Each row is a point on a tangle of strands that fork, close into loops and nearly touch. The rows are in no order.
Two points are linked if the straight distance between their rows is under 54. Some points are linked to none.
J_624: [-27  -9 -10 -38  31  -9  74  32  -8 -21   8 -45   3]
J_386: [-14 -21 -19  10  31  51 -22 -37  31  -1 -10  36 -17]
J_768: [ -3  -2 -24  15 -34  13   9 -56   6  16  50  30 -20]
J_107: [ -6 -34 -20  21 -14   9  52 -21 -17 -28  11 -29  16]
J_777: [-23 -33 -29  33 -44  35  24   3 -52  10 -32 -13 -10]
J_774: [  8  31  51 -35  -6 -38 -65  41   2  21 -26  26 -14]
J_514: [ -1  -6 -16 -13  21 -24  65 -25  -3 -26  32 -54  25]
J_312: [  0 -32   2   8  17  15  20   9   3 -22 -20 -24   2]
J_495: [-10 -26 -13   6  -4 -10  72 -15 -22 -26  19 -48  18]
J_120: [-36 -28   6  27 -31  43  26  26 -45  13 -70 -29 -11]
J_502: [ 26  17  25 -21 -44 -40 -20  17   0   9  -5   1 -18]
J_246: [  8  34  16  -9  29   1 -31  -9  30 -21  22   1  51]
J_223: [  8  39  27  -8  57   6 -34  25  42 -10 -10 -11  31]
J_636: [-15 -32   1  26 -25  15  22  28 -34  13 -54 -26 -19]
J_192: [ 20  -6   9  -6   0 -20  27  16   2 -10  -1 -38  -4]
J_762: [ -9  14  -7 -21  77   6  37  22  25 -20  12 -38  32]
J_583: [  2  39  42 -19  19 -44 -61  46  -5   6  16  42  32]
J_585: [  4 -18 -35  19 -30  15  12 -37   0   8  20  18 -19]
J_806: [ -9 -30 -16   9  34  44 -19 -25  29 -18 -16  23  -4]
J_354: [ -5  22 -13 -35  58 -21  48  32  17 -11  10 -41  16]
J_135: [ 13  -8 -29  24 -62 -12   9  15 -40  48 -35  -4 -51]
J_878: [-19   2 -12 -46  39 -18  64  46  -2 -11  -1 -40  -3]
J_115: [-11   5  10  -2   2  24 -32 -31  26  22  13  42 -38]
J_903: [  8  21  -5 -18  29 -32  41 -24  10 -22  34 -48  32]
J_951: [ 31  30  31 -26 -22 -52   6  14   1  -4  17 -30   8]
J_917: [  1 -30 -15   9  32  36  -3 -18  21 -27  -7   2  13]
J_902: [  9 -26 -10  12  -5  11   0   0   6  -3 -21  -4 -14]
J_555: [ -1 -18 -12  14 -13  17 -10 -12   9  22 -25  21 -40]
J_65: [  2 -24  -7  22 -36  -5  13  29 -32  25 -57 -19 -33]
J_726: [ 14 -25  -9  19 -39 -18  38  17 -26   3 -12 -33 -16]
J_769: [ 26   1   3  -3 -35 -23  -7   6   2   4  -8  -5 -20]
J_948: [ -2  13  -9  -6  36  36 -39 -37  39 -25  24  30  32]
J_565: [ 19  23  37 -25   2 -23 -52  27  17   7 -28  10 -10]
J_506: [ 10  10   1  -1  60  20  -3  -3  37 -29   4 -20  40]
J_615: [ -9  32  31 -13  27 -31 -55  10  -9  10  46  69  22]
J_173: [ -3  45  35  -6  20 -48 -46  26  -2  -7  34  38  56]
J_91: [-13   0   2   4  19  43 -34 -36  35  14   4  42 -34]
J_254: [-10 -39  -7  11  35  38  13  -8  11 -37  -9 -16  13]
J_833: [ 14   4  -8   1  48  29 -14 -26  38 -30  14   0  45]
J_823: [ 14  18   7 -14  61   4   9  13  29 -19   9 -33  28]
J_717: [ -5   5   4   8 -21  15 -23 -18  14  37  -1  31 -53]
J_812: [ 24  25  44 -32 -44 -52 -37  38 -10  18 -11  11 -21]
J_758: [ -9  24  34 -24   8 -11 -56   7   1  14  22  59  -5]
J_884: [ -4  16  -7  -7 -35 -14  -6 -66  -2  -1  69  38   8]
J_84: [ 15   6  12 -12 -15  -7 -33  10  19   8 -22  10 -23]
J_628: [  2   0 -34  33 -48  15   9  -5 -42  66 -23  10 -61]
J_888: [ -3   8 -16   5 -45   1   5 -65   1   9  64  32 -10]
J_780: [ 23  10   3  -8   4 -26  24 -11  10 -16  19 -38  16]
J_516: [  3  37  49 -26   9 -38 -66  44  -1  10  -3  39  14]
J_485: [  4 -16 -18  27 -52  -3  10  28 -42  41 -57 -11 -42]
J_839: [ -9  37  21  -9  17 -37 -42  -4 -10  -4  53  51  56]
J_596: [ -5 -31 -42  35 -37  24  24 -20 -21   7   0   9 -16]
J_362: [ -7 -36 -23  30 -33  13  52  -8 -29 -16   0 -29   6]
J_519: [-13 -39 -25  34 -38  21  34  -1 -36  -5 -17 -18  -7]
J_874: [  3  22   6 -10  30  15 -45 -17  32 -18  23  30  35]
J_437: [-32 -26 -22  30 -38  44  15   7 -55  27 -63  -5 -19]

A piece is two or more points that can be reached from each other along the links. Count, over all rows, the pieces, the separate loops (a circle has one, a figure eight two, a Y none), the forks (points with three links) and the tips (points with one).
pieces: 4
loops: 1
forks: 1
tips: 7

How many points has the smallest loop of links through each point below? Write - if it is on no loop.
J_917: 10
J_888: -
J_84: -
